A landscape with many valleys, sampled at points; each row gives a point and its height.
From any point a ball rolls to the lowest of the 2 points nearest to it. It stops when none of these is lower. Distance is the straight distance between rows; heights are no part of it.
z_649 height 6.94: [207 150  79 159 210 105 109 162 101 152 132 146 159 131 118 155 180 162
 115 163 129  97 125 122 110 146 128 152 113]
z_53 height 4.37: [ 90 157 137 161 110 143 148 143  95  78 172 142 109 108 126 109 123 100
  82 124 129  90 139 163 127 116  88 136 138]
z_373 height 9.12: [168 125 126 175  90 207 147 121 138 168  94 162 123 122 173 115 114 172
 142  77 136 138 133 151 130  81  98 198 120]
z_834 height 5.44: [ 98 122 149 150  92 146 202  91 170  96 109 139  91 131 118  83 117 121
 129 109 131 126 154 132 127 110 131  94 151]
z_519 height 9.27: [ 62 111 160 155  81 106 141 149 127 108 106 152  94 150 152 116  96 113
 183  74 135  83 107 184  83 104 171 141 121]
z_90 height 1.97: [ 65  95 104  81 136  96 142  89 126 172 129 134 105 151 124 156 127 121
 131 126 122  95 125  97  91 178 177  86 128]
z_294 height 9.06: [154 134 154 154  72 184 144 145 122 174 120 135 111 133 175 112  99 137
 148  89 146 131 116 165 181  63  91 180 120]
z_967 height 2.44: [147 129 109 146 172 125 150 159 119 119 141 115 105 130 139 143 155 149
 153 166 104 105 158 145  73 157 162 120 118]
z_889 height 3.60: [152 128 132 176 177 151 169 109 134 176  74 120  95 169 146 134 146 149
 111 130 110 124 150 139 102  90 176 133 120]
z_748 height 6.58: [132  80 137 158 145  97 130 139 160 164 110 153 159  91 131 137 121 172
 183 129 149  78 105 121 142 185 131 143 195]
z_138 height 4.86: [159 125 107 129 132 133 137 123 131 216 143 122 126 178 157 141 123 109
 159 129 169  81 131 188 119 126 158 118 101]
z_187 height 3.13: [156 144 172 149 176 147 123 122 135 143  78 146 130 117 130 147 178 126
 106 106 118 156 117 129 115  90 124 118 140]
z_747 height 3.73: [176 126 144 165 139 130 188 129 142 155  98 140  88 151 153 107 143 147
 140 122 122 107 129 168 112 102 147 129 112]
z_845 height 4.73: [ 82 143 164 131 119 171 132 129 115  76 165  97 151  68 103 146 107 142
 171 112  83 146 166 109 152 136 153  81 137]
z_644 height 4.40: [113 187 128  60 182 175  95  88 163 146 103 140 138  92 157 177 136 130
 148 142 134 134 156 102 103 117 112  98 164]
z_206 height 3.11: [ 54 111 170 173 125 112  75 135 134 111  98 113 155 161 132 143 100 108
 173 103 127 126 129 152 135 116 163 139 185]
z_589 height 2.06: [117 181 122 195 149 131 178 155 121  78 124 139 112 190 134 129 140 148
 145 139  79 127 170 149 134 101 158 124  97]
z_230 height 4.57: [182 114  68 145 134  85 136 148 106 165 161 139 132 186 128 112 149 125
  97 143 155  89 116 151 121 145 131 164 112]
z_894 height 3.74: [132 137 163  72 106 126 138 122 133 131 189 146 160  73 108 119 133 121
 179  88 121 124  95 156 124 160 143  95  79]
z_13 height 2.89: [112 124  93  90 101 200  93  85 149 176 139 105 124 103 146 137 137 122
  64 124 135 203 175 153  91 106 154 117 128]
z_129 height 8.81: [166  83 174 131 125 119 135 138 143 140  73  91 113 136 117 125 126 123
 130 116 103 164 107 103 135 107 167 123 100]
z_353 height 5.89: [ 97  88 102  98 113  71 150 147 162 135 115 179  94 123 152 143 139 173
 167 136 112 117 104 105 101 189 154 128 166]
z_622 height 5.57: [137 202 133 108 152 156 114 159 115  92 152  92  88 120 180 134 112 120
 153 191 100 138 151 173 128 105  90 135 132]
z_131 height 7.89: [114  96 158 139 154  70 106 148 112 110 104 102 104 153 103 124 155  94
  83 146 121 154  93  80 157 120 122 142 189]
z_954 height 2.26: [107 149  63  52  98 127 106 109 124 118 171 117 109 172 143 136 105 107
 117 154 152 136 155 112 113 141 119 109 111]
z_258 height 6.10: [ 67 133  79  97  86  83 161 150 128 138 177 172  90 154 160 134 130 145
 139 166 148 112 127 125 163 169 112 122 144]
z_170 height 2.05: [141 147 191 169 141 136 135 160  83  55 151  84 147  75  78  89  96  92
 147 133 127 107 126 141 119 145  98  98 100]
z_432 height 3.91: [133 118 133  57 139 131 126 122 137 156 136  69  84 103 144 144 106 126
 171 196 133 141 130  82 138 148 116  89 150]
z_511 height 8.73: [140  87 170 147  92  87 126 154 118  95  93 113 126 175 105 114 132 106
 134  86 104 150  90 110 145 108 166 131  98]
z_728 height 7.31: [173 159  84  94 174  82 103  95 163 115 120 171 177 125  85 125 171 130
  90 170 150 146 115  92 142 169  90  91 126]
z_220 height 2.95: [156 135 126 165 154 151 114 143 147  76  86 128 130  81 126 106 131 172
  91 148 104 154 148  82 129  99  81 193 194]
z_81 height 6.00: [ 94  90  69  99  87  82 166 147 122 119 148 164  89 136 151 125 114 186
 175 177 125 103 130  71 123 191  98 139 148]
z_417 height 2.57: [105 108 183 174  97 154 130 128  91 137 134 109 128 102 131 101  90  90
 140  75 162  65 114 179 122  87  99 148 134]
z_327 height 5.56: [101 115 140 127 110 119 179 107 176 102  84 144  77 118 134 100 111 146
 169 144 119 123 140 114  97 145 124 109 178]
z_9 height 5.30: [150 195 133 107 171 150 121 129 118  95 120 126 112 112 152 140 113 115
 156 172 133  84 141 137  97 135  72 119 128]
z_19 height 2.21: [106  94 106 106 130 114 159 133 126 127 152 113  87 129 129 134 145 128
 134 143 116 113 143 136  66 169 179  88 102]
z_108 height 8.28: [105 107 179 127 113  76 105 186 119 149 122 126 128 121 143 153 124 108
 197 116 125  94  59 133 188 124 131 138 163]
z_64 height 4.43: [126 146 137 141 120 164 114 134 102  65 164 103 187  96  88 136 135 126
 115 104 108 159 159 105 153 117 128  93 101]
z_215 height 2.94: [163 137 160 113  99 107 108 157 110 130 178  92 139  95 116  87 108  79
 125 149 171 129  92 167 179 132  62 130 132]
z_616 height 7.03: [221 131 112 154 192 114 146 151 133 158 126 136 151 123 114 135 181 157
 119 162 121 139 123 144 126 153 140 115  89]
z_419 height 2.45: [183 139 106 191 196 116 177 127 127  96  81 131  95 152 116  79 141 178
  94 143 101 103 132 114  91  99 119 183 167]
z_32 height 3.77: [ 73 128 156 192  78 181 127 100 126 134 117 141 167 154 130 119  92 124
 118  67 159 136 155 146 190  70 111 146 153]
z_5 height 1.96: [180 120 107 117 119 125 172  79 160 131  85 143  92 165 131  97 154 122
  44 122 118 174 127 142 110 101 118 118  72]
z_347 height 2.35: [116 148 130 140 132  91  84 126 160 160  87 140 125 207 155 130 137  98
 119 129 135 165 105 177 150 103 147 157 174]
z_739 height 9.33: [ 87 133 151 107  75 112 121 121 141 121 123 120 109 171 146 113  87  71
 190  88 146 105 111 192  93 113 161 103 113]
z_227 height 7.16: [206 169 124 115 199 103 124 146 142 117 125 147 158 113 117 128 177 136
 126 181 139 153 118 131 154 145  87 100 104]
z_356 height 6.09: [116  94  72 133 115  90 166 155 109  92 157 154  81 111 142 102 130 170
 134 171 126  82 135 115  71 195 103 160 148]
z_128 height 9.00: [158 122 142 133  97 160 119 140 139 199 117  96 107 150 171 118 114 121
 147 127 140 164 127 166 165  76 134 160 137]
z_12 height 8.66: [111 135 163 121 108 110 120 115 134  77  97 151 152 176 100 129 140  97
 128  61  95 146 101 111 119 108 160 105  92]
z_969 height 4.02: [130 169 123 165 154 183  77 174  79 123 133  90 145 122 147 170 122 135
 127 139 102 129 166 120 145  74 126 167 128]
z_684 height 2.66: [166 114 132 173 159 128 148 136 145 121  93 125 104 128 130 102 147 164
  85 138 106 155 131 103 137  91 118 179 183]
z_944 height 3.84: [142 101 118  43 132 129 123 104 158 137 127  80 103  95 129 136 123 124
 111 171 118 177 131  92 123 154 138  94 108]
z_896 height 2.03: [148 102  99 112 125 112  81 141 153 155  99 107 137 155 151 139  98 138
 143 152 140 126 131  94 132 132 133 182 180]
z_635 height 2.78: [134  93 113 114 119 169  99  61 117 156 127 137 193  95  64 123 139 136
  88  56 133 156 120  78 102 116 153 125  65]
z_360 height 4.09: [143 159 101 128 115 149 139 136 101  64 201 132 139  88 128 104 120 126
  90 172 138 104 152 157 147 146  55 127 106]
z_210 height 1.76: [132 175 118 138  76 142 122 127 148 118 127 158 137 169 163 103 108 110
 124 111 144 139 137 190 138 101 109 154 116]
z_571 height 4.38: [ 89  96 120 153 126 168  49 111 111 165 149 132 220 102 106 170 141 143
 132  68 137 140 140 108 140 124 162 144 145]
z_439 height 3.63: [161 153 156 165 153 123  75 174 115  94 103 144 183 107 120 140 139 128
 149 112 113 121 109 150 116 136 116 156 117]
z_941 height 3.81: [ 96 112 144  96 134 116  97 157 131 104 135 133 154  87 125 163 141 152
 159 101  83 140 115  79 122 149 163 138 141]
z_62 height 5.04: [ 85 131 168 131 150 141 151 164 109  94 149  94 113  55 120 161 133 158
 192 164  83 132 144  85 154 159 128  82 166]
z_472 height 5.00: [141 142 170  95 130 140 150 105 127 159 131 125 106 127 134 136 162  80
 106  97 127 148 106 180 114 107 143  65  73]
z_566 height 4.99: [128 204 134  88 128 163 132 119 134 106 158 147 117  84 166 125 104 101
 156 152 139  78 138 200  87 153  67 105 112]
z_68 height 3.89: [155 108 141  92 104  91 172 144 102  96 169 126  98  93 116  84 114 117
 128 153 167  85  86  93 175 141  43 132 113]
z_704 height 8.59: [121 104 149 111 124  64  99 100 157 109  78 172 169 169  91 125 140 107
 117  66 119 141  67 109 115 141 158 122 126]
z_359 height 2.09: [136 151 113 141  96 115 119 101 172 163  99 157 128 217 149 100 137 104
 102 115 137 179 121 205 137 106 144 143 123]
z_807 height 3.85: [ 32 134  99 111 127 132 117  70 145 124 139 149 159 150  93 157 132 130
  97 101 110 150 159  64 151 129 170  93 156]
z_520 height 4.12: [138 135 161 193 122 155  79 179 109 116 115 119 156  94 145 128  94 139
 139 123 106 101 116 166 122 116 106 200 146]
z_775 height 6.84: [179 114 100 134 210  92  95 152 130 148 100 151 148 101 110 160 181 172
  99 152 130 122 110  87 114 156 135 146 163]
z_300 height 2.96: [145  68 121 161 119 127 159 111 149 184 106 130 124 128 120 137 159 143
  83 113 107 161 129 151 128 144 178 108  92]
z_21 height 4.36: [112 166 118  73 123 119 153 103 125 134 202 154 149  87 120 129 125 119
 170 153 149  80 117 147 149 198  75  80 125]
z_2 height 9.24: [ 83 124 156 191 104 139 150 138 133 137  91 161 106 168 161 115 118 145
 147  68 141 121 136 196  88  81 182 160 115]
z_757 height 5.16: [127 129 176 115 133 175 177  42 153 162  98 112 121 114 109 117 135  84
  88  90 137 156 136 162 108 101 138  49  84]
z_877 height 5.03: [138 116 155 195 126 141 115 188 116  80 154  91 175  78  96 123 138 148
 158 150  90 155 152 144 147 161 151 129 140]
z_599 height 1.72: [130  81 154  96 132  83 171  94 112 149 126 156 107 128 101 101 122 105
 127  71 166  46  64 100  93 136 123 129 122]
z_549 height 3.72: [164 163 146  53 161 161 105 143 127 164 145 152 144  58 167 166 166 138
 140 112 138 142 109 131 118 109 100 122 100]
z_323 height 2.49: [171  82 109 125  96 175 141  68 126 166 107 125 146 120  97 108 142 126
  56  85 141 172 128 103 116 114 127 121  62]
z_882 height 4.61: [146 156 149 141 121 149  77 166  93 116 140  75 143 118 136 129  71  97
 159 155 136  89 130 151 131 126  96 162 128]
z_833 height 3.18: [111  60 157 139 117 110 157 101 158 206 113 132 146  91 115 148 164 132
  91 100 108 176  98 150 180 153 171  94 110]
z_664 height 3.90: [175 101 140 170 136 105 177 154 134 111  92 113  83 145 131 102 119 148
 167 134 114  93 121 121 106 119 144 145 123]
z_869 height 3.86: [138 105 112 104 117 156 128  72 186 203 114 121 148 137 142 138 108 132
 128 136 156 140 150 131 163 136 140 105 146]
z_668 height 8.02: [138 124 167  95 127  86  84 180 101 102 124 116 119 127 137 135 137  96
 116 118 126 147  75 102 151 106 108 162 147]
z_271 height 4.20: [ 85 138 116 137 135 141 118 121 101  67 143 119 146 130  89 153 140 130
 103 110  96 140 162  55 147 115 147  99 130]
z_85 height 2.88: [ 85 164  83 102 151 109  77 142 117 117 105 148 123 158 153 169 114 136
 135 169 130 105 137  64 129 142  91 163 186]
z_970 height 2.10: [137 127 158 120  69 122 141 156 126 116 162  84 119  99 116 102  74 102
 193 141 142 107  98 144 194 121  93 105 124]
z_606 height 4.01: [111 148 148 206  91 207 138 103 112 118 137  88 152 145 120 104  69 116
 128 102 144 135 185 156 168  77 117 131 144]
z_933 height 4.54: [ 64 153 126 161 118 117 163 149 109  96 148 140  77 130 143 112 118 122
 136 152 128  99 153 162 108 140 124 128 163]
z_957 height 7.72: [ 61  64 127 131 123  88 145 101 141 117 121 109 122 129  80 125 129 141
 145 153  99 145 130  70 122 196 163  88 180]
z_160 height 2.65: [151 143  90 127 180 113 163 127 139  77 121 163  99 121 135 134 171 171
 136 177 102 119 156 121  64 174 127 104 122]
z_831 height 3.98: [128 122 129 126 161 103 106 135 116 101 121 111 158 148  88 154 159 116
 108 140 102 153 123  76 141 142 158  93 111]
z_254 height 2.93: [ 88  95 183 167 114 158 141 124  94 124 164 129 152  77 112 115 136 110
 131  54 144  90 118 170  99 115 137 125 130]
z_603 height 1.67: [162 111 132 119 130  84 185  91 150 102  87 157  96 161 106 100 154 108
  74 112 132 123  99 109 107 128 121  96 100]
z_781 height 4.72: [ 50 133 120 128  89 110 129 134 104  89 148 130  90 115 135  99  92 104
 163 153 132  86 132 172  51 175 106 125 164]
z_979 height 4.11: [104 150 123  66 129 153 118  79 178 163 123 135 147 119 144 151 114 120
 144 131 140 135 142 106 154 133 120  99 169]
z_252 height 7.65: [ 79  95 139 128 113  78 180  81 138  90 130 124 126 152  59 111 131 120
 123 141  95 141 119  59 167 176 135  66 146]
z_762 height 3.23: [104  92 157 136  98 130 143 127  76 125 191 140 162  83  92 110 118 113
 113  55 147  68  98 117 132 132 118 145 107]
z_563 height 2.73: [161  69  93 145 116 147 135  73 126 200  94  94 147 109  97 136 146 122
  40 114 125 188 134 132 117 150 153 119  58]
z_4 height 1.75: [109 169 135 149  95 152 157 135 138 101 132 138 131 177 143 143 111 128
 164 107 106 135 171 149 151 108 164  88  84]
z_849 height 5.77: [117  98  89  78 127 104 156  99 187 135  85 153  94 134 144 152 129 169
 128 153  97 148 138  78 101 174 166 104 121]
z_491 height 4.53: [110 184 123 149 126 152  88 181  51 109 164  98 103 156 161 148  71  97
 136 151 121  56 134 169 112 108 105 157  91]
z_709 height 3.41: [138 169 143 113 149 159 119 149 109 131 143 158 129 100 157 163 188 124
 105 106 118 151 129 154 123  88 109 118 106]
z_579 height 2.91: [189  99  90 174 139 139 125 143 120 123  91 169 152 107 121 130 128 190
 110  88 140  86 130  97  89 123 115 196 134]
z_119 height 3.78: [166 155  80  98 154 119 144 112 106  88 191 112 117 133 127 111 144 117
  99 214 154 126 150 134 153 152  62 108 116]
z_915 height 3.14: [113 148  98  57 142 102 151 123  86  89 168 123  60 141 170 135 140 138
 167 233 120 146 145 117 121 163  64  80 121]
z_924 height 3.42: [131 127 143 105 123 177  65 118 115 140 136  76 156  97 114 133 111 101
 102 115 149 174 145 100 138  89 111 136 160]
z_613 height 6.40: [161 114 133 157 120 130 165 156 150 151 126 162 136  89 153 133 130 175
 154 126 134  83 124 126 171 144 104 151 154]
z_251 height 2.64: [192 129 112 206 177 129 145 129 111  92  68 141 139 157 100 113 128 167
 116 114 121  79 141  95  86 100 123 171 129]
z_344 height 4.74: [121  81 127 118 130 149 121 146 109 239 158 138 140 107 164 181 157 144
 130  88 151 103 116 134 155 125 163 139 131]
z_880 height 3.47: [167 123 118  61 155 134  91 129 140 111 107  88 109 112 129 134 127 122
 134 155 124 154 137 100  50 142 149 118  92]
z_936 height 3.54: [141 101 136  90  79 106 166 132 101  98 185 141 119  90 108  84 118 112
 113  87 157  83  86 116 130 139  86 137  90]
z_249 height 3.12: [168 150  93  46 149 130  60 147 124 102 148 105 133 114 149 142 145 113
 120 165 133 165 132 136  71 140 120 133  92]
z_691 height 3.52: [193 133 152 116 115 145  90 151  89 164 166  93 165 105 114  86 103  71
 119 119 195 131  98 173 135 126  75 142  95]
z_546 height 8.15: [123 122 161 130 117  65 105 193 100 120 117 134 103 140 150 130 121 100
 143 128 131  87  61 124 161 124  93 180 166]
z_840 height 3.76: [135 146 147 160 137 189  68 157  65 133 152  74 152  99 123 146 130 108
  94 123 128 170 145 129 157  72 100 161 149]
z_700 height 1.94: [ 80 159  62 107 102 147 101 122 121 122 158 113 119 176 144 142  70 124
 143 164 163 117 187 114 117 145 133 131 143]
z_620 height 1.31: [136  90 142  96 129 100 167  87 130 146 118 136 102 141 100 108 136 102
  71 101 155  99  95  74 143 117 107 116 132]
z_805 height 2.70: [116 147  79  95 107 168 107 125 143 137 175 120 101 132 165 126 147 130
  67 150 128 206 180 174 108 106 149 131 116]
z_785 height 5.34: [105 191 144 115 118 121 112 157 109  63 153  97  89 127 155 126 101 101
 184 190  95 140 135 192 120 148  93  94 126]
z_991 height 2.20: [163 143  70 143 138 153 123  82 136 164  97 145 130 172 119 132 170 130
  56 128 125 167 152 131 114  92 135 129  87]
z_152 height 2.48: [131 142 103 106 139  93  87 146 153 112  93 161 129 152 147 148 144 144
 125 138 116 141 113  91 135 129 123 158 166]
z_268 height 2.87: [112 148  88 102 144 120 171 114 114  67 150 147  79 130 148 126 147 162
 163 212 106 126 170 121  84 181  92  85 119]
z_83 height 3.19: [ 79 156  98  94 168 116 126 123 118 149 103 139  90 173 151 181 132 131
 142 177 127 111 148  62 130 139 120 102 167]
z_945 height 2.85: [140  96 170  96  67 141 122 142 129 141 164  55 122  82 107 101  76  95
 191 121 143 153 104 156 152 112 150  89 107]
z_744 height 1.34: [ 99 194 129 137  93 137 123 118 151  78 118 145 137 188 139 125 113  98
 131 117 118 163 157 158 161 101 125 108 127]
z_250 height 3.45: [ 84  73 169 115 128 110 143  86 140 161 136 106 154  97  79 142 137 122
 102  97  97 162 106  88 188 144 175  92 124]
z_80 height 3.68: [ 65 108 143 123 129 118 126  65 151 121 132 136 182 121  63 138 148 119
  83  88  98 167 118  71 187 129 153  95 154]
z_322 height 1.62: [ 81 127 118  40 145  95 110  50 142 150 122 117 124 147  93 149 120  91
 110 125 111 137 105  79 102 161 154  91 111]
z_723 height 4.82: [135 162 117 120 132 122 157 114 136 142 141 128  94 187 142 127 151  90
 107 140 131 133 140 183 120 111 147  91  95]
z_41 height 4.13: [ 97  98 147 138 121 159  79 134 126 129 129 155 201  68 116 162 146 168
 155  47 100 144 118 106 111 129 170 154 124]
z_498 height 3.37: [ 85 151 101 112 167 125 158 125 140 154  93 165  70 165 164 167 144 154
 103 145 137 112 150  80 130 102 144 134 156]
z_720 height 8.51: [101 132 156  82 113  68 109 104 143 137 123 187 164 170 117 139 127 104
 159  54 127  91  52 118 141 133 139 137 124]
z_761 height 2.50: [119 128  57  98 126 137 122 113 121 152 170 123 110 151 141 138 145 123
  68 154 157 133 165 122 120 126 134 125 123]
z_854 height 2.27: [158 158 117 181 164 115 186 146 126  49 103 130  80 177 134  87 144 165
 117 150  75 126 144 120 111  96 128 161 110]
z_513 height 4.41: [193  86 122 154 112  90 132 183  98 146 153 128 126 144 125 110 147 133
 129 115 137 105  90 157 121 137 136 167  85]
z_448 height 7.80: [ 75  80 140 185 142  78 137 125 138  94  91 118 109 159  97 112 140 127
 111 145 114 141 129  90 137 149 155 127 217]
z_687 height 3.50: [ 95 153 117 160 185 169 149 126 129 185  92 119  84 166 161 155 128 161
 109 145 138 127 178 110 121  68 174 160 158]
z_638 height 1.56: [102 122  67 140 106 144  79 130 150 150 137 107 152 166 144 127  81 140
 139 160 156 132 179 125 123 142 155 177 181]
z_937 height 3.10: [130 140  99 124 131 211  61  84 134 147 116  94 156 101 119 132 132 117
  81 124 147 182 181 125  86  83 125 137 159]
z_155 height 4.71: [138 127 119 170 100 163 104 181  98  80 168 125 192 101 118 156 136 164
 149 103  85 145 160 119 157 135 148 136  81]
z_583 height 3.57: [163 112 124 147 148 156 135  97 163 159 113 104 150 114 115 117 123 137
 120 153 153 135 157 117 137 132 115 123 174]
z_219 height 4.70: [175 171  83 132 151 120 142 117 134 171 148 136 125 182 147 116 152 112
 114 159 149 108 137 190 112 126 124 134 113]
z_424 height 4.58: [123  79 103 133 151 153  75 120 105 219 144 127 190 109 117 180 158 144
 112  92 158 113 132 101 133 129 161 137 130]
z_766 height 5.68: [ 98  89 102 124 100 113 162 104 185 107  79 133  93 159 132 118  99 166
 146 152 109 150 159  71 108 156 161 119 155]
z_194 height 6.19: [ 92 108  94 120  80  82 175 195 125 163 161 152  61 165 171 142 124 155
 162 155 143 104 115 127 182 130 161 142 117]
z_754 height 4.29: [101 206 118 158 139 169  65 183  77  97 136 109 115 152 166 148  70 125
 115 159  97  95 149 155 117  83 111 195 113]
z_239 height 6.72: [153 106 105 148 175 107 114 129 152 146 116 160 163  92 122 145 152 168
 136 139 137  98 133 116 106 182 134 138 184]
z_39 height 9.17: [152 159 113 196 120 180 112 129 136 130  88 177 143 127 162  95 128 172
 117  92 114 149 124 189  87  94 106 216 145]
z_503 height 4.08: [ 94 149 128 105 120 120 169 104 128 127 180 172 154 101 112 136 133 128
 164  98 129  69 119 132 139 169 120  92 117]
z_908 height 3.35: [112 108 136  69 153  93 119  77 135 132 145 123 175  89  43 137 135 130
  84 105  81 191 102  57 164 157 171 103  50]
z_713 height 1.00: [154 106 164 147 100 119 138 172 106  70 174  61 137  77  77  78  85 109
 170 163 132 141 123 122 168 149 105  95 107]
z_378 height 7.44: [156 110 111  78 161  68 137  98 164  99 108 139 129 116  93 114 162 133
  88 177 123 175 104  86 132 192 113  86 113]
z_669 height 2.69: [110 135 158 158 160  88  93 137 148 140  80 133 130 171 146 131 130 104
 162 129 133 118 101 181 119 126 143 146 193]
z_27 height 5.18: [ 59 161  71  89  99 116 152 148 130 175 171 133  68 193 170 148 111 143
 117 170 172 148 163 168 134 137 187 116 105]
z_286 height 3.51: [ 79  91 160 127 110 116  87 139 131 110 126 111 159 105 118 137 113 123
 161  99 118 126 112 107 133 137 153 145 176]
z_92 height 3.75: [155 150 141  94 160 165 101 146 139 121 120 134 141  44 152 144 136 154
 129 137 136 135 134 100 120 120  86 153 158]
z_400 height 9.21: [130 125 123 177 124 138 124 120 144 147  89 169 123 162 156 105 138 149
 114  86 138 145 121 197  75 102 149 183 149]
z_992 height 5.01: [ 93 148 138 129  80  98 127 162 106  79 141 103  78 126 133 100  77  91
 199 182 115  97 105 176  98 155  86 117 139]
z_692 height 2.39: [163 164  75  93 130 156  84 100 118 164 115 122 115 184 146 142 155 100
  68 128 136 179 145 149  97  75 134 131  67]
z_475 height 5.32: [124  94 182 139  95 174 194  63 155 131  86 108  91 121 111  89 110 110
 104  86 131 145 144 127 120  77 138  88 121]
z_25 height 5.12: [ 89 160  67 123 100 114 155 146 124 176 150 164 101 223 160 140 107 145
 120 136 187  97 156 155 128 125 178 152  89]
z_565 height 5.28: [144 109 157 156 145 121 132 203 117 106 149  90 114  70 133 135 145 152
 167 169 100 138 123 128 151 147 130 132 149]
z_556 height 8.40: [102 115 192 117 100  77 127 148 112 144 129 148 139 134 122 136 119  99
 191  62 132  77  43 137 167 110 137 130 122]
z_828 height 9.40: [ 91 136 158 113  95 107  87 121 107 148 154 105 134 172 131 118 112  43
 133  94 169 123  97 209 122 114 141 101 141]
z_214 height 4.14: [200  87 147 196 145 119 154 166 111 138 113 111 134 113 115 106 115 154
 170 121 136  72 114 144  95 138 143 161 111]
z_737 height 5.02: [ 98 150  94 156 143 121 117 144  92 184 154 131 114 200 159 145 105 107
 140 131 178  61 142 173 112 116 160 153 127]
z_151 height 8.91: [141 102 198 142 109 166 122 136 138 169  97  76 117 108 135 133 128 115
 157 116 115 193 116 155 166  81 154 107 135]
z_18 height 3.48: [162 151 100  75 159 133 139 123 113 108 155  89  77 130 159 129 129 133
 141 225 135 144 151 108 147 136  75 109 134]
z_930 height 3.49: [ 70 146 138 173 106 167  64 117 125 113 116 117 188 156 128 153  96 117
 140  85 128 150 161 135 151  88 142 137 157]
z_714 height 6.27: [132 110 122 137 103  93 178 188 131 130 145 160  92 128 164 147 140 171
 174 134 110  90 110 124 161 137 143 136 112]
z_923 height 2.71: [165 162  97  82 114 154  51 137 130 127 125 131 149 140 156 143 153 115
 109 121 123 186 132 153  87 101 123 152  96]
z_275 height 3.04: [112  81 119  94 116 131 119  50 148 152 121 132 181  98  60 143 126 147
  78  72  89 168 118  49 140 133 176 129  70]
z_114 height 3.22: [198  97 126 162 141 182 127 119 143 163  97 134 161  84 124 122 114 177
 125 111 156 123 143  94 133 109  99 174 153]
z_946 height 3.24: [162 117 120 164 127 143  97 141 122 115 114 127 167 145 115 123 135 131
 122 108 124 134 142 134 107 121 141 153 118]
z_500 height 1.13: [129 121 128  64 174 102  91  62 158 158  78 109 161 121  88 145 120  99
 105 128 121 153 109  93  91 166 166  89  88]
z_541 height 4.39: [169 154 118 173 159 118 148 161 109 107 142 140 115 118 143 109 139 150
 102 159 119  90 121 143 138 120  74 184 139]
z_920 height 2.90: [166 135 176 178 192 129 171 123 132 138  79 139 103 121 120 119 180 131
  82 127 116 145 115 121 152  86 106 130 173]
z_888 height 4.07: [151 158 144 141 155 106 114 162 113 101 137 168 155  87 129 130 156 123
 114 129 134  91  92 142 131 152  78 144 135]
z_617 height 3.38: [129 105 168 108  89 142 132 126 146 157 149 112 154  98 123 126 113 121
 192  94 131 135 111 161 141 133 161  95  98]
z_380 height 3.36: [164 128 144 128 145 151 118 150 141  71 105 133 159  46 116 116 125 172
 123 126 117 147 135  73 124 132  89 158 133]
z_797 height 4.26: [113 159 108 166  84 174 138  95 152 101 127 113 140 159 127  87  55 120
 130 136 162 116 190 140 147 105 105 146 151]
z_994 height 4.27: [188 122 134 155 119 105 169 156 111  93 150 155 128  88 123  83 113 144
  96 146 153  72  96 119 174 137  38 170 120]
z_468 height 3.69: [138 105 152 102 159  93 116 128 124 110 126  97 161 104  69 133 154 116
  82 137  98 204 109  73 175 145 151  82  70]
z_782 height 2.12: [123 120 165 119 100 133 170 101 111 145 132 150 110 128 130 100 117  83
 125  62 172  60  96 156 103  96 107 120 112]
z_42 height 7.56: [134  97 142 120 129  72 154  96 156  78 113 136 157 135  50  90 134 120
 101 138 117 165 102  61 169 177 121  86 123]
z_961 height 4.66: [106 187 113  78 109 136 155 118 155 125 181 162 116 103 167 134 129 121
 166 164 135 114 140 188 149 166  92  70 136]

Where does a ball stop that starts at each point below?
z_944: z_620
z_737: z_638
z_353: z_638
z_781: z_500
z_994: z_620
z_840: z_638
z_432: z_500
z_565: z_323
z_845: z_323
